Each row is a point on a landscape with many peaks, with its height.
From any point a climber steps to the highest of the 2 points nearest to it. It stops when none of these is higher. Distance is the straight distance between rows; heights are no part of it.
Q13: [ 89, 142,  93,  57, 114, 107, 141,  77, 107,  96, 103, 127,  65,  66,  92,
 102, 107,  72,  84,  52]  (h 6.17)
Q295: [ 80,  70, 109,  97,  84, 118, 109,  97,  78, 109,  72,  88,  57,  68, 102,
  50, 130, 106, 105,  87]  (h 2.49)
Q685: [104, 157,  61,  59,  75,  86,  95,  62, 124, 131, 123, 112, 117,  97,  54,
  92,  86, 114,  86,  72]  (h 3.49)
Q256: [ 93,  60, 140, 128,  94, 110,  36, 120,  62, 133,  91,  91, 108, 109, 103,
 123,  85, 137,  98, 133]  (h 1.23)
Q733: [102,  94, 141,  76, 137,  65,  64,  98,  49, 135, 120, 122,  92,  50,  69,
  85,  88, 100,  66, 109]  (h 1.76)
Q525: [ 50,  92, 134, 100,  94, 116, 135, 146, 114, 124, 101, 104, 146, 116,  95,
 109, 110, 120, 115,  76]  (h 3.51)
Q199: [112, 112,  58, 125, 109,  71,  56,  85,  86,  91, 118,  80, 120, 110,  80,
 108, 111,  99,  71,  83]  (h 2.86)
Q127: [ 93, 101, 121, 134, 123,  52, 147, 118, 114,  73,  93, 117, 126,  90, 138,
 143, 121,  55,  97,  99]  (h 4.41)
Q861: [ 93,  80, 148, 132, 142, 130,  94, 113,  88, 109,  77, 108,  60,  92, 100,
  74,  69, 133, 149,  94]  (h 4.37)
Q811: [ 96, 137,  46,  85,  95, 102,  73,  65, 102,  54, 103,  75,  81, 172,  91,
  91,  96, 115, 132, 120]  (h 3.14)
Q413: [115, 109, 115, 139, 113,  82, 117, 115, 118,  86,  89, 116, 121,  86, 139,
 179, 119,  91, 101, 128]  (h 4.01)
Q515: [113, 105, 108,  58, 100, 110,  72,  90,  67, 110, 100,  99, 103,  90, 117,
  88,  85, 172,  99, 130]  (h 1.54)
Q556: [ 98,  71, 144, 164,  98, 128, 119, 116, 122, 117,  95, 110, 135, 156, 124,
 147, 129,  91, 141, 120]  (h 4.15)
Q79: [ 82, 116,  78, 139, 102,  84, 124,  84, 148,  71,  55,  74, 104,  84, 138,
 135,  73,  95, 105,  69]  (h 3.39)
Q5: [149, 112,  71, 100, 121,  95, 106, 112, 119,  51, 124,  91, 123, 119, 121,
 104, 101, 101,  99, 146]  (h 6.63)
Q749: [ 76,  98, 113,  38, 117, 119, 112,  87,  91, 111, 100, 122,  94,  52,  85,
  69, 122,  93,  75,  47]  (h 5.18)
Q92: [ 84,  70, 136,  79,  92, 100,  93,  83,  86, 134,  68,  97,  46,  62,  60,
  36, 101,  98, 120, 105]  (h 2.17)
Q84: [122, 107,  77,  87, 115,  68,  99, 123, 130,  73, 132,  93, 176, 102, 112,
 106,  95,  97,  86, 114]  (h 5.72)
Q4: [ 81, 116,  87, 131, 131,  76, 104, 104, 106,  72,  80, 150, 110, 150, 114,
 131, 108, 121, 131, 111]  (h 3.37)
Q323: [ 85,  90,  96, 122,  90, 155,  73,  80, 130,  91,  77,  83,  89, 127, 138,
 141,  54,  96, 110,  77]  (h 5.42)
Q964: [ 85,  69, 101, 102,  98, 131, 100,  70, 120, 105,  77, 110,  83,  98, 107,
 101,  69, 100,  91,  85]  (h 6.38)
Q548: [117, 107,  85, 135, 133, 128, 121,  82, 127,  79, 121,  66, 100,  85, 106,
 102,  84,  88,  87,  57]  (h 4.76)
Q822: [ 82,  83, 122, 156,  87, 145,  91, 105, 139, 111,  73, 101, 109, 146, 141,
 168,  96,  91, 139,  89]  (h 4.72)
Q163: [ 79,  92, 110, 112, 105,  52, 133, 120, 102,  78,  94, 110, 107,  72, 123,
 104, 110,  50,  84,  72]  (h 4.85)
Q713: [ 74,  71, 158,  81, 144, 116,  63, 119,  74, 119,  82, 113,  94,  55,  59,
  93,  80, 111,  91, 105]  (h 1.64)
Q487: [ 64,  69, 146, 150,  90, 107, 131, 137, 120, 124,  76, 106, 144, 122, 102,
 131, 141,  98, 144, 105]  (h 3.72)
Q363: [115,  85, 105,  46,  54,  98, 124,  84, 104, 111, 109,  76,  93,  54, 116,
  49, 107,  65,  78,  84]  (h 3.84)
Q778: [124, 104,  75,  91, 107,  68,  73,  93,  67, 116, 141, 128, 106, 106,  62,
  84, 116,  87,  66,  91]  (h 3.28)
Q903: [ 99,  67, 120,  86, 115, 157,  72,  77,  82, 108,  93, 112,  63, 119,  86,
  97,  85, 103,  91, 114]  (h 5.35)
Q285: [111,  69, 133, 109, 120, 100, 128, 101,  70,  87,  96,  62,  55,  60, 119,
  46, 109,  82,  95,  96]  (h 2.82)
Q56: [ 80,  57, 116,  51, 124, 106,  95,  93,  81,  87, 105, 117, 112,  54,  96,
  61, 119,  68,  47,  65]  (h 4.49)
Q798: [ 99,  48, 139, 162, 127, 140,  94, 136,  97, 110, 109,  91,  81, 121,  85,
 107, 114,  84, 114, 108]  (h 0.86)
Q369: [100,  87, 150, 105, 123, 144,  96, 133, 100, 121, 100, 102, 102, 106, 101,
  93,  68, 164, 148, 114]  (h 4.91)
Q331: [ 50, 114,  95, 108,  90, 107,  86,  82,  86,  77,  78,  92,  87, 180, 111,
 132,  90,  93, 105,  84]  (h 3.59)
Q330: [140,  99, 112, 130, 117, 120,  69,  79,  96, 117,  96,  87,  80,  62, 130,
 116,  58, 138, 108, 103]  (h 3.43)
Q426: [137, 110, 113, 106, 128, 114, 111, 115,  62,  89, 121, 115,  65, 139, 107,
  98, 106, 121, 104, 141]  (h 2.48)
Q117: [126,  96,  58,  47,  81,  91, 103,  44, 130,  81,  96, 115, 100, 107, 104,
  57,  84,  93,  80, 123]  (h 5.07)
Q102: [115,  87, 162,  67, 110, 115, 136, 104,  75, 109, 102,  75,  51,  57, 109,
  61,  79,  84, 103, 130]  (h 3.19)
Q590: [ 70, 100, 123, 112, 113, 111,  90, 105,  68, 131, 127, 105,  99, 152,  64,
 119,  94,  92,  86,  80]  (h 4.40)
Q896: [ 70, 145,  65,  92,  86,  83,  62,  67,  88,  80,  73,  76,  84, 163, 102,
 119,  82, 116, 110, 103]  (h 3.36)
Q817: [ 95,  76, 118,  92, 122, 148,  86,  89,  75, 122, 133, 104,  79, 134,  60,
  68,  99,  95,  86,  90]  (h 5.24)
Q601: [ 97, 132, 109,  85, 103,  64, 127, 111, 127,  90, 105,  80, 154,  67, 124,
 130,  61, 105,  81,  98]  (h 5.06)
Q425: [118,  99,  51, 125,  68, 131,  54,  55, 114, 101,  76,  50,  91,  88, 105,
 101, 100, 122,  99,  80]  (h 2.63)
Q388: [ 90, 126, 109,  55,  95,  82,  98, 102,  60, 117, 106,  95, 110, 115,  94,
  63,  98, 146, 107,  96]  (h 1.70)
Q82: [110,  61, 116, 157,  90, 112, 118, 141,  99, 126, 119, 105,  85,  98,  69,
 106, 145,  70, 106, 113]  (h 0.64)
Q735: [ 56, 101, 129, 112,  94, 114, 143, 124, 111, 119,  93,  63, 115,  96, 103,
  94,  85, 105, 112,  53]  (h 3.85)
Q349: [124,  99, 133,  89, 109,  56,  99, 122,  58, 126, 124, 114,  81,  50,  96,
  99, 103,  82,  79, 117]  (h 2.00)
Q218: [ 86, 129,  39, 104,  43,  32,  83, 115, 125,  77,  88,  89, 133,  92,  90,
 107, 151,  75, 117, 112]  (h 2.28)
Q335: [100,  75, 110,  94, 108, 105,  48, 101,  57, 114,  95, 113, 108,  86, 102,
 105,  98, 155,  71, 132]  (h 1.40)
Q535: [ 97,  81, 150, 147, 140, 106,  75,  96, 106, 126,  86,  83,  80,  63, 125,
 106,  37, 124, 126,  74]  (h 3.86)
Q444: [ 65,  55, 120,  43, 102,  84,  99, 134,  73,  81, 100, 145, 116,  88, 102,
  76, 116,  60,  77,  90]  (h 3.95)
Q205: [104,  91,  43,  92,  62,  64,  85,  65, 132, 103,  76, 127, 107, 116,  83,
  77,  84,  97,  93, 123]  (h 4.43)
Q122: [ 58, 101, 100,  87,  73, 108, 120,  97,  98, 104, 107, 104, 100, 168,  85,
 109, 100,  72,  89,  91]  (h 3.90)
Q880: [111,  97,  65,  96, 104, 132,  43,  34, 102,  71,  97,  56,  85, 125, 115,
 111,  88,  89,  64,  88]  (h 2.30)
Q875: [105,  88,  68,  73,  60, 103,  99,  77, 120,  99, 104,  44, 124,  82, 115,
  46, 101, 100,  77,  85]  (h 4.00)
Q19: [100, 152,  82,  49,  79,  84, 109, 121,  88,  84, 122,  79, 129, 100, 109,
  85, 121, 110, 101, 101]  (h 1.88)
Q76: [131, 105, 114, 107, 126,  65, 104, 137,  58,  93, 122, 121,  95, 105, 113,
 117, 110, 113,  94, 145]  (h 2.27)
Q600: [132, 103,  93, 121,  80,  93, 123, 144,  81, 100, 134, 101,  98,  94, 101,
 113, 158,  62,  83, 105]  (h 0.43)
Q760: [111, 114, 150,  50,  83,  84, 145, 132,  69, 107, 118,  94,  82,  89, 122,
  87,  87,  98, 109, 153]  (h 3.60)
Q63: [ 94, 123,  52, 102, 111,  80,  94,  57, 144,  42,  67,  82,  86, 105, 117,
 113,  82,  74,  94,  94]  (h 3.13)
Q434: [ 65,  65, 106,  75, 110,  52,  86, 126,  70,  86,  88, 160, 116, 125, 101,
  87, 116,  84,  83, 117]  (h 3.58)
Q610: [ 88, 122,  59, 138,  70,  40,  86, 100,  97,  93,  92,  86, 112, 109,  85,
 109, 133,  76, 103,  85]  (h 2.53)
Q853: [134, 130,  66,  93, 116, 129,  78,  66,  85,  71, 120,  68,  79, 157,  99,
  74, 103, 126, 113, 107]  (h 2.92)
Q310: [ 86, 127,  57,  91,  51,  75,  89,  70, 115, 130,  84, 116, 105, 115,  73,
  99,  86, 120, 110,  95]  (h 3.93)
Q852: [115,  54, 101,  75,  57, 105, 122, 118, 119, 123, 107, 121, 102,  61,  85,
  57, 118,  71,  96, 109]  (h 4.64)
Q482: [153, 135,  87,  89, 106, 135, 115,  96,  81,  87, 141,  88,  70, 139,  97,
  71, 107, 119, 107, 131]  (h 2.69)
Q806: [ 88,  93,  67,  94, 120,  78,  95,  99,  84,  63,  79, 146,  99, 123, 110,
  85, 124, 111,  99, 105]  (h 3.26)
Q451: [102,  53, 124, 158, 106,  99,  72, 120,  78, 107,  89, 106,  84, 137, 104,
 113,  93, 108, 122, 131]  (h 1.05)
Q33: [151, 115,  46,  67, 102,  91, 115,  75, 144,  41, 104,  97, 108, 101, 119,
  73,  82,  86, 101, 145]  (h 5.77)
Q477: [ 78, 106, 108, 129, 114, 121, 119,  95, 122,  98, 111,  46, 119, 119, 120,
  94,  66,  99, 106,  41]  (h 4.25)
Q473: [ 92, 117, 135,  83,  81,  66, 146, 102, 130, 122,  96, 101, 106,  78, 118,
 118,  30,  93, 101, 114]  (h 4.56)
Q488: [115,  93,  84, 108, 114, 145, 107, 118, 108, 118, 126, 140, 105,  87,  67,
 110, 124, 123,  92,  92]  (h 4.75)
Q191: [ 85, 140,  74,  59,  55, 124, 138,  68, 112,  98,  87,  85,  68,  80,  96,
 101, 118,  75,  86,  68]  (h 5.32)
Q340: [ 98,  64, 156,  88, 129, 104,  73, 105,  81, 113,  60, 111,  61,  52,  42,
  74,  82,  78, 103, 138]  (h 1.85)
Q718: [107, 120, 147,  82,  70,  67, 154, 137, 111, 144, 111, 113, 107,  78,  99,
 109,  69, 103, 123, 136]  (h 4.08)
Q97: [ 97, 125,  86, 149,  91,  88, 118, 102, 149,  76,  65,  85, 132,  97, 136,
 171, 114,  93, 135, 107]  (h 3.67)
Q61: [ 89, 100,  96, 124, 112,  74,  92, 128,  81, 134, 145, 134, 122, 131,  51,
  99, 116,  82,  86,  74]  (h 3.81)
Q863: [ 85, 120,  44,  67,  43, 118, 116,  83, 125,  78,  94,  64,  98, 123,  91,
  64, 128,  84, 101,  84]  (h 4.63)
Q947: [ 99,  49, 101, 105,  84,  87, 129, 130, 108,  96,  98, 111, 101,  35, 107,
  82, 126,  43,  82,  87]  (h 5.85)
Q339: [104, 138,  57, 138, 121,  65,  94, 106, 115,  94,  94, 146, 130, 111,  85,
 153, 131, 115, 118,  92]  (h 3.68)
Q639: [101, 151,  51,  54,  65,  58,  68, 119,  95,  78, 117,  75, 148,  89,  94,
 105, 137, 107, 102, 111]  (h 2.03)
Q469: [125, 144,  91,  95, 136, 113, 135,  74, 111,  96, 114, 104,  73,  62,  99,
 104,  85, 105,  93,  56]  (h 5.41)
Q327: [134, 116, 106, 120, 122, 162, 102, 129, 114, 113, 122, 118, 104, 106, 101,
 129, 100, 159, 130, 105]  (h 5.76)
Q110: [159,  99,  80, 121,  81, 136,  55,  51, 114, 127, 104,  70,  94,  72, 108,
 106,  67, 143,  97, 104]  (h 3.04)
Q538: [113, 119,  62, 124,  93, 116,  98, 104, 125, 102,  94, 137, 111, 101,  79,
 149, 140, 112, 107, 106]  (h 4.06)

Where does a climber stop that starts at each point below?
Q97: Q947
Q713: Q5
Q110: Q327
Q806: Q13
Q685: Q5
Q760: Q5
Q4: Q327
Q487: Q964

Call two points neighbours if one is among the 2 nearest of the other. Go from one point of each pair to the other, from neighbour to neighbour, staying as high as possible. Name the lowest point that can't be avoided.
Q13, Q947: Q363
Q964, Q327: Q806
Q964, Q947: Q525
